Each row is a point on a tangle of strands that fork and nearly touch. The rows are in no order.
Points whose rows are less than 148 apart are linked; no others are. Some points are linked to none.
q_222: [ 15  22   8 -43   0  -7  36 -33  55  -3   5  12   3 -44   3  19  43  30
 -20   4 -22 -14 -52 -60  39  13  -8 -25 -30   6 -61  -1 -27 -16   0 -41
  36  20 -14   1  -6 -19  -5 -40]
q_833: [-32  13 -12 -34   2 -16  27  -7  29 -30  14 -18  11 -54  10 -10  34  16
 -27 -12  21 -32 -13 -20  18   5 -31  25 -16   0  -1  -2 -45   6  42   0
  13  -8  -6 -10  -2 -45   6 -54]
q_823: [ 16 -10 -39 -32  16  34 -19 -36  11  21  47  42  18  53  -5   1  26   8
 -58   5  -7  -2   4 -57  29  29  33 -45  34  -8 -37   5  -9  -3   8 -69
 -40  17  -7   1  13   8  -5  28]
q_593: [ -5 -33 -11 -19  26  56  -3 -32   8   3  50  35  13  10   6  19  -5  18
 -28  -5  -4 -29  20 -18   6  68  18  24   6 -41 -56  25  -6   2 -16 -69
  -6 -10 -25  17  32 -15  18 -29]
q_33: [-13  22  -7 -35 -24  16  13 -22  18 -19  33  16  40   1  -1 -12  17  14
 -57  10  26 -15 -39 -21  25  -5  10  -6 -11  14  -8 -56 -17  -5  28 -23
 -34  30 -15 -46   1  -7  -3 -36]
q_153: [ 25 -10   1 -37  37   9 -18  -2 -49  32  -2   1  -9  24 -15 -25  -8 -15
 -30  16   7  24  10 -22  15  21  39 -41  16  21  29 -31   2   5  21 -25
 -42  21   2 -12  41  15 -35  26]
q_793: [ 17 -12  20 -14  23 -29 -37  27 -35  16 -42  21  12   9  -3  25 -19   4
   8   7   4  34  26  51   1  12  19 -13  15  -5  44   1  22   1 -22  17
 -55 -17  16 -44  15  40 -40  50]
q_885: [-28 -46 -29  -5 -14 -29  -9  -7 -44  24 -21   9  21  19  12   4 -58 -28
  15   4   2  12  27  30 -13  -9  40   3 -24  12  66 -30  19  -9 -23  53
   1   5 -22 -21  22  61 -21  34]
q_263: [ -5  43  35  15 -10  11  19  39   1 -46   0 -15 -29   5  -2 -24 -21  -8
  13  17  -2 -10 -21  52  -8  12  10 -11  -8  -1 -28  -3  11  42 -25   3
  -8 -22 -45  14   0 -15  33 -40]
q_963: [ -3  -8 -38  -2 -36  12  24 -30  31  43   7  43  35  35  34  -4 -11 -16
  -3 -25 -21 -30  13 -54   2 -28  46  -5 -10  19 -13 -21  -4 -50 -13  14
  71  27 -41   1  -2  17  21   8]
q_698: [ 24  76  20 -31 -19   7  20  21  -4 -13  -3   3 -16   2   1 -48   8  11
 -17  32 -23   0 -46 -39  27 -16 -16 -52  29  57   4 -21  30   7  23 -20
 -11  30  -6   0  -5  21   7  -3]
q_42: [-16   3 -35  34 -33 -10  11   4 -27 -16  35  -4   4  37   5  13   0 -21
  -1  34  20 -18  -4   6 -33 -49   1  45 -50   2 -13 -23   8 -23   2  13
  13  42 -41  -9 -36 -33  55  -7]
q_10: [ -9 -34   2 -11  29  23 -45   5 -18 -16  -1 -26 -23 -87   1  -4 -19  45
  37 -48 -11 -33  13  36  36  70 -17  -6  -7 -52 -16  58   1  17 -35 -41
   6 -19  28  49  49  13 -28 -14]
q_383: [-13 -11   4 -39  -1   7  -6 -25  39   1  13  34  61  -1  44  23  13  44
  -3 -37 -13  -4   4 -13  -8  19   7  47  12  -6 -16   0 -12 -52 -18 -11
  -3 -30  14 -35 -26  23   0  -4]
q_629: [ -5  40 -28  -5  10  -3  28   4 -17  20  31  12  39  18  20 -42  14 -17
 -46  47   2   1 -12 -48 -17 -23 -22  -8  26  26  33  -1  -8  -7  50  -1
   7  25  -7 -32 -35 -17  33  20]
q_218: [-13 -11  12   6 -14  35  30 -55  57 -12  30   1  10 -33  -6  47   9  13
  -7 -15  28 -15 -16   7  -2  25 -16  64 -29 -24 -52   1 -18 -19  -8 -41
  37   5 -12   7  21 -40  25 -77]
q_30: [ 13   8  11 -25  -6 -27  13  20  50   9 -36 -12   1 -35  10  -3  33  13
  33 -32 -37 -24  -4 -61  14 -20 -31  -9 -15  16 -21  27 -31 -22  -8   9
  76 -13  18  31  -6  -8  -6 -19]
q_561: [ 27 -29  46  21  26  67 -42   8   7  -4  -2 -17 -32 -54 -11  13 -38  32
  51 -55  16   3   1  44  16  33   3  -6   2 -54 -31  11   6  15 -44 -14
  -1 -14   5  54  49   8 -24 -29]
q_848: [-32  33 -13 -18  21 -37  37  48  -1 -34   2 -24  -6 -21  16 -34  14  -6
  -9  21 -38 -32   8 -12  -9  25 -52  -2   5  -4   2  60 -23  31  17   0
  21 -41  -4  33 -26 -18  24 -25]
q_422: [-26 -14 -53 -27  36 -42   1  -5   1 -26  12 -13 -43 -42  -2  13  39  18
 -30  19 -29   3  22 -38  40  22 -38  -8  21  -4   3  36 -23  10  39 -16
 -33 -38  57  28 -16 -19 -33   4]
q_56: [-12 -18  -1   7 -10  36  16 -45  19 -18  45 -12 -12   2 -25  22  -7 -14
 -26 -13  50 -19  -6  16   6  13  14  46 -38 -15 -46 -31 -15  10  17 -28
   0  13 -21  -1  26 -53   9 -71]
q_896: [ 59 -12  27  15 -12  50 -28  40  15  24   0  28  -9  35  12  28 -38 -13
  28 -25 -41   1  34  24  -5 -23   0  -6  15 -16  -8  13  27   8 -60   1
   9  -4 -11  11  -5  49  16  26]
q_447: [  8  -6 -10 -44   4   2  18 -46  61  25   3  52  47  -2  39  11  29  33
 -11 -36 -35  -2  -5 -66  11  22  17 -10  19  -3 -37  15 -28 -53 -19 -21
  34 -14   7 -15 -22  30  -1  20]
q_996: [-17 -33 -36 -17  40  25 -29  -3 -26   1  20   9  10 -55  19  -1 -26  39
   5 -32 -16 -31  43  20  23  89  -4  13  15 -63 -14  75  -2 -11 -18 -49
  -1 -24  16  30  37  10 -13   4]
q_739: [  5 -12  20  34 -36  17  -2 -18  48  12 -11  12  21 -13  13  52  -3  15
  35 -35  18  12  -5  18 -17 -56  -7  51 -30  -8 -29 -23   0 -49 -26  16
  40  13  13   5 -25  -5   0 -34]
q_294: [-11 -20  28  55  28 -14 -28  46 -27  -8 -47 -25  -4 -29 -11   2 -29 -11
  30   3  -3   8  11  90 -20  26 -26 -12   4 -55  41  59  10  59 -38  23
 -10 -39  11  27  -3  19  -7  11]
q_384: [ 32  -4   8 -20 -17   1  -3  10  44  39  -2  37  14  30  48   8   1 -11
  22 -48 -51  -6  37 -35 -11 -25   7   4  32   6  11  22 -18 -42 -25  31
  35 -16  22 -22 -18  48   3  62]
q_339: [ 27  22 -14   3 -27  12  11  11 -22  24   4   8  -3  55   6 -31 -16 -35
  -2  19 -24  -6  14 -15 -12 -26  26  -9   3  45  30 -29  25   6  -5  -3
  21  28 -40  -7   7  24  20  21]
q_237: [ 36 -17   5 -17  31   8 -40  33 -30  13 -29  -8 -65 -17 -14   2 -14  14
  28 -15 -34  10  36  -3  37  28  21 -58  16   5  -4  26  20  -9 -27 -14
 -35 -19  28  24  33  25 -46  51]
q_63: [ 28  -2 -46  20 -44  13 -27  -2  -4  18  53  18  46 109 -16  17  37 -31
 -35  31  29  -3 -22 -30 -11 -45  18  26  -6  21 -11 -28  13  -5  -1 -37
  14  72 -16 -32 -14   3  40  32]
q_461: [  6  23  17  35   8 -50  13  19 -24  10 -34 -31  -9   1 -10  -7  19 -25
  19  39  22  33  -4  10 -40 -51 -43  24  -1  33  52  -4   6   3  37  47
  11   6  13 -13 -32 -35   5  15]
q_441: [ 27  54  -8   1  16   2  38   2 -40  25  18  -8 -25   3 -13 -35  19 -26
 -32  49 -14  11  -6 -64   5 -19 -71 -30  68  57  10  49  30  -8  62 -17
  14  36  36   3 -33 -10  -6  42]
q_900: [ -6  14  28 -22  17 -21  -7  36 -29 -19 -67 -19 -22 -29 -13 -36 -21  16
  23   9 -13  -7 -19  20  18  37  13 -56   1  19  36 -10  22  29  -7  18
 -16 -32 -18  12  33  35 -26   8]
q_944: [  5 -40 -40 -31  21 -20 -29 -17  22   4   0  24 -12 -39  19  32  13  44
   8 -42 -47   6  36 -33  44  32  -3 -13  37 -10 -18  47  -2 -51 -19 -10
 -18 -32  57  14 -10  26 -36  40]
q_618: [-17 -41   1 -25   3  19 -32 -12 -31 -12  17  24  52   3  -6   9 -44  33
 -11 -18  35 -20   5  62   8  57  45  41  -5 -25  -5 -33  30 -34 -33 -10
 -41   3   0 -50  36  30 -15 -11]
q_470: [ 43  69 -23  10 -18  13  24   7  -9  25  41   9 -26  57  -8  -2  29 -20
 -25  37 -33   3 -25 -63   6 -21 -45 -41  54  47  -9  48  14 -16  30 -44
  -2  41  29   3 -36 -11  17  39]
q_715: [ 36   0  39  27   4  38 -52  53   9   9 -47   4 -38 -14  -9   6 -36   7
  58 -30 -13  13  14  50   5 -13  -1 -43  25 -18   6  21  26  23 -39  30
  -5 -37 -12  27  16  45  -9  22]
q_513: [-47 -23 -17  -8  16 -12  36 -33 -23   9   5 -25  19 -29 -17 -20 -15 -26
 -62  32  35   5   2 -10   7  33   1  -1 -22 -11  51 -37 -31  33  68  19
 -27  27  -5 -18  22 -28 -19 -34]
q_719: [-17   9   5  17  21 -14   1  52  -8 -33 -18 -18 -26 -27   4  -6  -6 -12
  21   5 -30  -7  18  49 -13  31 -46  -5   7 -35  -3  71  -4  53 -17  -3
  -9 -53   8  41 -18  -5   7 -14]
q_160: [  3  54 -14 -41   1  -1  39   1  33 -14  27   8   9 -39  12 -12  33  25
 -29  24 -24 -35 -56 -89  34  -4 -27 -46  -6  13 -32  15 -22 -17  35 -26
  30  30   0   3 -11 -29  22 -25]
q_718: [-39 -17 -41  -1  25 -49  27   9 -18  29 -11 -11  45   1  32 -49   2 -34
 -22  13 -19  -6  35 -25 -24  10 -11   3   9   2  59  25 -27   9  27  50
  45 -21  -9   3 -17  -3  16  23]
q_446: [ 47  20  39  -2   7  14 -36   4 -19  10 -21   1 -45  38 -31  -2  13  -6
  10   7  19  48 -17  12   5 -18  26 -44  22  32   6 -45  20  15   6 -30
 -57   7  10 -10  29  14 -34  24]
q_533: [-70 -50 -35  -3  -3 -42  18 -23 -30  10 -22 -25  32 -26   1 -20 -24 -26
 -26   0  14   0  19  10  -6  30  16  10 -34  -3  59 -21 -25  13  32  40
   2   5 -13  -2  23  -4 -36 -22]
q_542: [-33  39 -16 -12 -14  11  27  -9  -6  -2  35  19  58  -1   7 -50   0 -11
 -70  51  27   0 -39 -34   4 -12  -1 -14   6  23  39 -42  -3  -7  50  -7
 -30  53 -12 -48 -16  12  18  -9]
q_905: [  3  48  16 -25  -8 -16  32  38  39  -1   8  21  18  17  25  -1  15  44
  15 -15 -35 -13 -10 -47 -24 -18 -14  20  -8   4 -30  39 -33 -32 -17   7
  22 -30  24 -25 -69   5  21   8]
q_78: [-22   8 -55  27  -3   2  16  -7 -18  -4  65   5  36  23  11   5  17  -9
 -38  51  29 -41 -16 -36 -37 -33 -16  44 -32  -8  -9   7 -27 -14  25  -1
  10  42 -38 -30 -42 -70  69 -11]
q_327: [-27  -5   1 -16   4   2  -3  29  19 -12   5   7  45 -12  46  -2   2  28
  21 -30 -26 -10  21   8 -25   3 -26  50   0 -21   3  42 -26 -13 -21  12
  15 -48  19 -23 -54  21  12  -1]
q_582: [ 27 -15   0 -43   5  -6 -10  -8  12  16 -27 -12 -14 -22   6 -10  24  -5
   4 -23 -11   6   1 -55  37 -19   4 -41  -4  39   2 -33  -5  -5  42  -5
  26  12   5   2  31 -12 -34  -2]
q_979: [ 26  22 -20  41 -47  -6   8   6 -48   4   1  -7 -28  66 -13 -10 -20 -41
  27  45   2  10   1  15 -35 -53  18  16 -23  43  27 -48  55   6 -21  15
  14  52 -44   0  -9  36  36  39]
q_373: [ 22   3 -28 -17  29 -17  25  -5 -26  24  -3 -14 -38  12  -1 -22  25 -26
 -29  34 -35  19  26 -58  15   1 -41 -44  62  35  25  32   8  -6  60  -7
  -1  -3  42  12  -8  -7 -23  46]
q_702: [-48 -12 -30  25 -14 -40  14  17  -5  -1 -10 -41  10 -35   6 -29  16 -27
  11 -12  12 -22  21   4 -28 -34 -38  40 -40   0  34  16 -35   7  19  35
  47  -8  -2  32 -18 -44   6 -32]
q_619: [ -5 -48   6   1  56   1 -27  16 -58  22  -9 -18  -1 -26 -16  -5 -39 -13
  -3  -9  21   2  40  36   3  60  26   3 -19 -46  30  21 -18  24  -9 -11
 -21 -10   9  11  46  -6 -40   2]
q_369: [ -8   0  24  33   2 -53  17  13 -34  21 -62 -33   0  11  -5  -8 -22 -29
  23  38   0  32   5  23 -33  -8  -9   6  -7  32  84  -4  38  29   1  59
  13  -6 -15   3  -1  28  -3  25]
q_686: [-73 -57  -8  17 -21  14 -12 -51 -15 -28 -10 -39  22 -63 -17  -1 -46  15
  22 -54  52 -21   6  97  -4  39  -3  48 -23 -41  32 -15  -2   3 -15  24
 -13  -7  22   5  37   7 -24 -41]
q_323: [-29   7  28   1  44 -49  23  15 -40 -12 -18  -8  15   6 -13  27 -20  16
 -45  41   0  11 -10  46   1  69  10 -16  -6 -40  43  20  13  40   2   4
 -74  -3   8 -27   5   1 -14   9]
q_997: [-13   0  19 -27  15   9  -1  16 -42 -19 -21  -5  -1  -6 -14 -33 -53  13
  -5   1   4 -31 -20  35  18  55  58 -28 -24   1  25 -33  -1  18 -23   4
 -34  -9 -32 -14  35  26 -23 -16]
q_527: [-27   5 -39 -38  36 -45  20  10   4   5 -11   7  25  -4  39 -56  13   0
 -19 -10 -40 -20  23 -57   5  17 -18 -34  45   8  25  32 -31  -9  30  34
  28 -41  21   7 -19  23  -1  44]
q_641: [-29  26  17  -7 -19   7  32  15 -15 -41  12  -8   1  21 -14 -29 -29  -4
 -28  26   7 -27 -31  53  -1  32  31  -4 -23   0   2 -41  10  32 -19   7
 -36   4 -47 -21  -2   5  27 -37]
q_639: [ -9  29  19  63 -57  15  -9  22  25 -17 -25   0 -37  -8  -8   0 -29   0
  71 -12  11  -1 -15  39 -21 -62  23  -7 -25   3 -23 -29  25  -2 -21  47
  34  -3 -51  36  -1   4  26 -18]
q_414: [  3   9 -42 -15  21 -39  21  13  16  -8   5 -10 -41  -8   1  11  43   2
  -2  11 -43  -3  23 -74  12 -10 -57 -17  28  11 -10  53 -20  -7  42  -9
  13 -37  56  27 -34 -25 -12  13]
q_818: [ 45  77  21  14 -18  -5  15  19  26  -5  13   9 -12  26 -11  29  24   2
  -3  18   0  -7 -60 -18 -13 -44 -19 -16 -10  20 -43  18  -6  -8  -4 -29
  12  27  -3   0 -19 -55  38 -27]
q_530: [-24  39  35  13  10 -34  18  14  15 -59  -1 -12 -29 -13 -15  15  32  15
  -8  31  18  31 -25  69 -13   8 -26   7  19 -28 -16  14  -5  37   9   9
 -67 -44  14 -27 -30 -30   4  -8]
q_74: [ 10 -27 -62 -30  34 -26 -27 -20 -14  16  13  33 -10  -4  19  -1   9  23
 -29 -19 -32   6  50 -36  37  42  27 -47  55  -1  -9  36  -4 -43  -1  -4
 -38 -24  39  -3   5  18 -21  72]
q_710: [ -4   7  23  47 -30  24  -8   2 -10 -10 -28 -17 -56   4 -26 -22 -35 -19
  58  -3  28  14 -12  31 -11 -36  54 -16 -23  18  -4 -57  16  20   1  35
   5  -4 -41  32  33   4 -10 -14]
q_252: [ -5   0 -42 -27   2   6  20 -37  34  25  10  36  51   7  42 -28  20   3
 -25 -23  -8 -23   2 -73  13  -4  28 -23  11   9  -8  -9 -30 -31  21   7
  45   2 -29  -9  -5  -7  19   1]
q_142: [  7  -6   6  48 -45  13 -10   2  -1 -28  26   1  -3  43 -15  24  -8 -22
  11  14  33   5  -6  40 -23 -55  20  39 -36  -6 -40 -47  32  -5 -24   3
  -1  27 -28  -6 -20  -4  40 -15]
q_256: [ -1  50  25 -20   9  -6  26  11  17 -50   7 -36 -52 -46 -13 -21  23  14
 -13  30   9   2 -46  -3  27   0 -30 -39   8  12 -33  -6  -3  37  35 -11
 -27  -3  -1  14   8 -37   2 -37]
q_421: [ 32   6  -5   1 -31  18 -11 -17  47  26  33  46  56  78 -17  48  44  -1
 -32   4   7   5 -32 -27  -2 -24  11  22  -8   6 -48 -10  -4 -31 -31 -56
  17  40  -2 -29 -24   8  16   5]
q_847: [ -6  -9  18 -42 -13   9 -25 -26  10 -18   3  26  37   1   6  16   1  28
 -21 -27  15  -2  -9  19  21  18  29  18   1   8 -12 -43   5 -24  -8 -20
 -41  -6  -8 -42  13  10 -18 -23]
q_336: [-27 -41  -1  21  23 -35 -21  33 -50  20 -48 -27  30 -20   1 -11 -56 -24
  15  -6 -10 -15  29  44  -9  39  10 -12 -22 -36  72  44   4  41 -31  28
  16 -17  -5  17  27  29 -19  11]
q_193: [-16  72   4 -41  -1 -12  40  24  22 -47  22  -5 -15 -35  10 -22  27  38
 -35  36 -27 -17 -51 -38  35  -3 -40 -42  15  23 -20   5   0  -3  28 -14
 -36   0  15  -5 -32   2  10 -16]
q_836: [ -3 -33   9  57 -25  22 -18 -13  44  13   1 -21  17 -42  18  32   9  14
  47 -53  19  21  11  41 -34 -54 -56  63 -14 -41   0  11  -8  -9 -16  27
  45  -4  29  44 -28 -11  -1 -42]
q_40: [ 12 -16  -7 -27   6 -23 -17  14 -15  26 -18  31  28  30  34  -6 -16 -19
   3 -11 -27   9  37   7  -9  -2  24  -8  30  15  47  -1   2 -13 -17  31
  -4 -19   0 -42   3  49  -7  57]
q_555: [ 28  10  57  25  32   8 -24   9 -43   9 -15  -6 -33  48 -50  -5 -17 -21
   3  35  38  48 -15  44 -22  16  50 -16   2   0  22 -43  25  39 -14  -6
 -64   4  -2  -9  31   9 -19  19]
q_301: [ 10 -23  17 -25   0   3 -28   7  42   3 -35   8   2 -51  17  35  16  48
  46 -59 -39  14  13  -3  20  -1 -42  -1  21 -15 -10  35  -6 -27 -30   6
  -4 -39  57  18 -15  38 -41  15]
q_88: [-13 -34   1  55  -6  -1 -21  13   6  -2  -1 -31   1 -35   8   4   6 -30
  32 -25  20  17  36  57 -32 -36 -45  49 -22 -37  15  30 -13  28  -4  25
  24 -20  10  34 -20 -27  10 -28]
q_92: [ 16  19  16  26  11  -6  15   4 -29   4  -4 -33 -20  -1 -15 -15   9 -36
 -16  40  33  26 -12   7 -13 -25 -17  -5  -6  26  19 -25   7  27  56  -1
   1  21  -5  -1   7 -50  -2 -21]
q_262: [-15 -72 -18  -2 -12  52 -12 -60  22  27  17  15  39 -18  12  27 -28   5
   4 -42  14  -5  28  -9   0  21  15  53 -19 -23 -18 -29   0 -47   4 -25
  34  14  -2  18  37  -2 -10 -41]
q_820: [-11 -28  -3 -18  29  40   2 -17 -15 -13  36  -7  -9  -2  -8   0 -11 -14
 -31  -3  20 -22  20   8   8  57  16  21 -16 -29 -26   1 -23  33  10 -36
 -17  -5 -24   4  28 -35   3 -40]
q_232: [-26 -11  36   7 -10   9  -5 -41  48 -54   0 -31 -24 -69 -18   7  15  21
  27 -45  48   4 -12  56  17  19 -13  35   1 -34 -24  -1 -21  32  -5  -2
   0 -30   6   7  34 -44  -1 -52]
q_974: [ 47  43  35   9 -12  -3 -18  19  -1   1 -41   7 -59  34 -23   3  20  -6
  29  18 -15  40  -1  16   1 -25 -12 -43  43  41   0  -2  35   8   1  -7
 -46 -20  12  -4  -7  23 -12  42]
q_656: [ 56  24  21  17 -43   6 -16  14  36  15  11  34  20  72  -3  46  27 -10
  13  -1  -5  11 -16  -6 -21 -66   2  28 -12  16 -22 -12  11 -28 -47 -18
  15  33   7 -34 -41  16  26  23]
q_6: [ -4 -29  24  43 -49  40 -17  -8  -6 -25  29  14 -21  50 -38  15 -41  -9
  30  -9  38   0 -20  52 -19 -37  52  38 -35 -20 -58 -72  50   4 -43   4
 -14  18 -23  22  14  33  12 -13]
q_969: [-31 -33  12   1 -19  -8 -41   4  10 -11 -58 -33   6 -67  -6 -33   5   2
  43 -55   2 -24   5  24  15  -6 -24 -14 -16  -3  29   3  -7  23 -26  31
  30 -36   5  43  29  17 -29 -35]
q_775: [ -3  22  13 -28  12 -31  -6  31  -3 -39 -53 -32 -51 -33 -13 -32  23  27
  27  21 -41  -5 -19 -19  35  17 -36 -61  25  33   0   2  25  17  11  15
 -11 -36  13  32   2  19 -23  13]
q_190: [  7 -23 -53 -24  31   9 -14 -42  11  27  27  63  28  38  29  -7  19  14
 -38 -20 -10  -3  36 -39  19  37  26 -37  52 -18 -26  28 -12 -30  -3 -20
 -34 -18  -3  -5   2  14  10  65]
q_214: [-17 -67 -10  19 -27  48 -17   2 -47 -12  36   9   6  41 -21   9 -65 -14
  12  -8  20 -18   9  48 -19  -4  44  48 -40 -32 -29 -49  53  -4 -46   7
 -13  20 -28  16  10  59  22   3]
q_125: [  5 -30 -19 -16  30  44 -12 -31  17   6  39  43   7 -26  13  47  -7  44
  -9 -14 -33  -4  32 -13  18  69  -6  19  23 -48 -52  56  10 -34 -27 -69
 -11 -22  21  30  13  13   8  -2]
q_850: [  8 -49 -17  -6  57   2 -16  -2 -61  55   0  -3   4  27 -13 -18 -34 -41
 -27  14  16  21  47 -12  -6  42  49 -19  -3 -13  37  -5  -9  15  15  -2
 -14  13  -9  -4  47  -3 -25  28]
q_993: [  3 -18 -24 -14 -17  32  -5  -3  -6  16  26  36  28  57   9 -20 -31 -20
 -19 -10 -19 -25  23 -17   0  11  53  -2  -3   4 -11 -24   9  -4 -31 -21
  17  14 -57  -2  10  33  26   2]
q_377: [ 54 -51   8   2  -4  49 -25  -2  32  59  10  33  22  20  30  43 -24 -12
   8 -49 -36   4  54  -1  -3 -21  -8  15  30 -23  -2  13   2 -31 -37  12
  37   9  12   1   5  47  -1  36]
q_884: [ -5  13  -9  11 -21 -20   8  30  28  16 -20 -10  11 -13  16   4  12   2
  33 -31 -15 -26  13 -39 -24 -57 -20  29 -35  20   5  25 -33 -33  -5  31
  77   2  14  22 -28 -37  18 -12]
q_460: [ -6   3  43   0 -12  11  15 -35  75 -26  -5  -9   0 -76   4  36  25  35
  27 -37  10   6 -31  21   7  16 -41  39 -12 -31 -44  20 -17 -10 -25 -20
  32 -16  14  28  10 -18   4 -61]
q_647: [ 31   5  21 -29   5  -6  -1  14  29  -5 -34 -13 -49 -25   1   2  26   7
  25 -14 -45   1  -3 -40  35  -5 -17 -50  -2  21 -29  10   3   7   6 -13
  28 -10   2  40  13  -9 -16   1]
q_459: [ 29  61  -6  -9 -19  -9  25  17  27  26  20  29  26  46  16  -6  20  19
  -2  -4 -32 -23 -25 -68 -23 -44   4  -3  -1  30  -6  21 -31 -44  -8   3
  46  26  10 -33 -49  -9  41  29]
q_821: [ 34  32 -34 -12 -13  25  -3 -16  16  30  45  30  15  71  -3  -3  43 -15
 -46  24 -14   7 -18 -64  22  -7   3 -48  45  24 -12  14  -8  -9  28 -57
 -10  45   7 -13  -7   5   4  42]
q_315: [ 18  35  -2  44 -16 -34  21 -10 -61  23 -12 -22  -7  25 -12  -6   6 -28
   4  59  33  35 -25   0 -42 -68 -30  29   0  61  57 -26  33 -18  31  39
  16  66   0 -24 -38 -21  21  39]
q_129: [-26   4 -23 -49  21 -53   1  27  -2 -24 -34  -5  -5 -20  19 -24  12  33
   4  -2 -60 -23  10 -35  28  21 -20 -41  38  17  16  27  -5 -10  -1  25
  -7 -50  40  12 -18  38 -26  42]
q_305: [ 56  48  52  45 -27   6 -24  19  41   0 -35  17 -42  27 -18  24  26 -10
  54   0   8  40 -22   9 -18 -62   2 -27  23  20 -33  -4  24   1  -4   5
   1  -6   0  -2  -7 -17  11   9]
q_889: [ 13 -55  -5  -4  -5   4 -35 -10  -1  27 -39 -15  -7 -18   5  10  -2 -28
  24 -50  17  21  38  -5  15 -37   8   0 -16  18  19 -30 -10  -5  25  13
  25   2  12   7  34  -7 -44 -12]
q_626: [-19 -12  14  24  29   9  32 -22 -36  -6  11 -46 -37  -2 -41 -19 -18 -40
 -30  23  54  15 -10  22  -8  25  19   4 -34  -9  23 -41 -23  48  46  11
 -30  23  -3   5  34 -47 -21 -43]
q_194: [-46  19  18  31 -30 -26  14 -17  35 -49 -18 -51 -29 -61 -36 -30  23   6
  23 -15  53   0 -26  45   0 -23  -6   6  -9  -6  -1 -28 -25  30  24  48
   6 -14 -12   9  25 -62  -4 -48]
q_720: [-34 -28 -23   5  19 -31   7  23 -24  -5   2  -3  46   6  35  -6  -7 -22
 -10  16 -15   0  32  26 -30  22  -9  40 -13 -26  44  27 -16  14  -8  27
   8 -28 -14 -22 -39  10  19  10]
q_121: [  6  36  17  58 -28   2  16 -15 -45   6 -20 -20 -53  38 -41 -29 -29 -30
  35  46  37  34 -31  32 -33 -43  36 -11 -14  49  27 -66  52  28  12  26
  -4  32 -40  15  14  15  -5  10]
q_9: [ 16  23 -44  14 -23  -7   2  -9   0  40  35  17  48  61  24   9  33  10
  -8   6  12 -12 -10 -68 -38 -64  16  33 -11  22   8   3 -37 -51   6  24
  37  47  18 -65 -51 -25  47  54]
q_681: [-28 -44 -40   9 -34  18   3  -6 -44 -11  44  17  28  71 -10 -15 -29 -27
 -23  35   7 -22   8  15 -19   7  51  33 -32 -12 -13 -49  30   4 -29  -4
 -13  29 -56  -9  -5  41  37   5]
q_950: [-27   4 -17 -17  40 -47  11   9 -30 -20  -8  -1 -15 -14  -7  19  10  21
 -41  34 -25  19  12  22  14  43 -12 -20  22 -17  17  32   4  10  14  -7
 -69 -30  40  -7 -17  -1 -32  18]
q_394: [ 35 -15  42 -17  17  24 -14 -42  31 -11  10  -5 -53 -30 -18  41  31  18
  11 -19  14  25 -21 -13  35  15  10 -14 -17 -12 -69 -17 -10  12   4 -56
 -19   2  18  19  32 -32 -34 -28]
q_649: [ 13 -15  44  33   3  56 -41  29 -13 -14 -13   3 -18  -6 -13  -1 -60  12
  40 -28  20  -5  -2  70  -2   9  41  -8  -7 -33 -14 -20  27  21 -60  13
 -12 -21 -21  20  25  30  -2 -12]
q_386: [-55 -50  -3  23 -19  32   8 -52  -5 -35  27 -28  -7 -13 -26  14 -38  -7
   3 -30  53  -8  14  70  -7  20  16  64 -37 -31 -21 -43  -2   4   4   6
 -18   7  -6   4  29 -18  -3 -47]
q_349: [ 16 -20 -23   4  11   9 -10 -15   9  25  27  14  27  26  16  35  37 -27
 -19   3  19   7  25 -31 -10 -32 -10  37  -5  -2 -12   2 -21 -12  36 -20
  11   6   3 -33 -23 -45   3  -6]
q_600: [-12  59  39  24  -7 -14  29   5  23 -51   7 -49 -53 -50 -33 -31  21   1
   9  29  45  14 -48  28  -1 -10 -12 -27  27  -2 -26  -6 -15  51  35  25
  -8  -9 -11   5  28 -76  16 -38]
q_371: [ 21  52  -2   5   5 -26  32  14 -44  35  10  -9  16  29   6 -37  12  -4
 -11  43   2   2 -18 -53 -43 -49 -36  24  26  61  57  18   3 -22  30  39
  32  46  26 -45 -58  -8  33  60]
q_693: [ 38  19  34   9 -29   5 -17  15  41   6 -33  23   0  19   7  32  22   4
  39 -23   1  20  -5   9  -6 -59   3   8  -4  22  -9 -24   6 -24 -20  10
   4  -7   4 -21 -21   7   0   1]
q_522: [ -8  12  40  22  32 -54  27  23 -40   9 -44 -22   8  23  -2  10 -21 -10
  -8  56 -18  30  -3  28 -18  42 -12  -4   1  -8  66  23  40  50   6  30
 -34  -5  -5  -5 -10  10   3  21]
q_454: [-40 -48  16  12  -1 -11 -24 -14 -31 -21 -28  -4  35 -29 -11  21 -48  17
   2 -15  52   2   1 101  -4  40  31  36 -23 -33  34 -20  14   3 -26  34
 -37  -5   9 -38  24  17 -35 -13]
q_556: [ 28  24  13 -20   3  -4  23 -42  55 -18  23  -3 -49 -32 -15  58  49  20
 -17  19  -2  12 -52 -34  42   5 -17 -24 -19   0 -83   9 -13   5   6 -64
 -12  12  17  16   0 -30 -11 -40]

A fork is a point with three links. Follow the links from the first point to the second and name the forks in between, in order.
q_153 / q_900 | q_446 > q_693 > q_647 > q_775
q_222 / q_715 | q_193 > q_56
q_327 / q_823 | q_383 > q_847 > q_461
q_582 / q_232 | q_647 > q_775 > q_327 > q_383 > q_847 > q_56
q_160 / q_885 | q_193 > q_56 > q_40
q_129 / q_384 | q_327 > q_383 > q_847 > q_56
q_522 / q_256 | q_461 > q_847 > q_56
q_6 / q_720 | q_993 > q_383 > q_327

Follow the links from the first point to the second, and from the first to the third. Name the last point that the two ways share.
q_377 / q_582 / q_710 | q_383
q_194 / q_885 / q_629 | q_56
q_454 / q_88 / q_339 | q_383
q_533 / q_74 / q_647 | q_461
q_681 / q_373 / q_454 | q_847
q_626 / q_190 / q_160 | q_461
q_218 / q_339 / q_92 | q_847
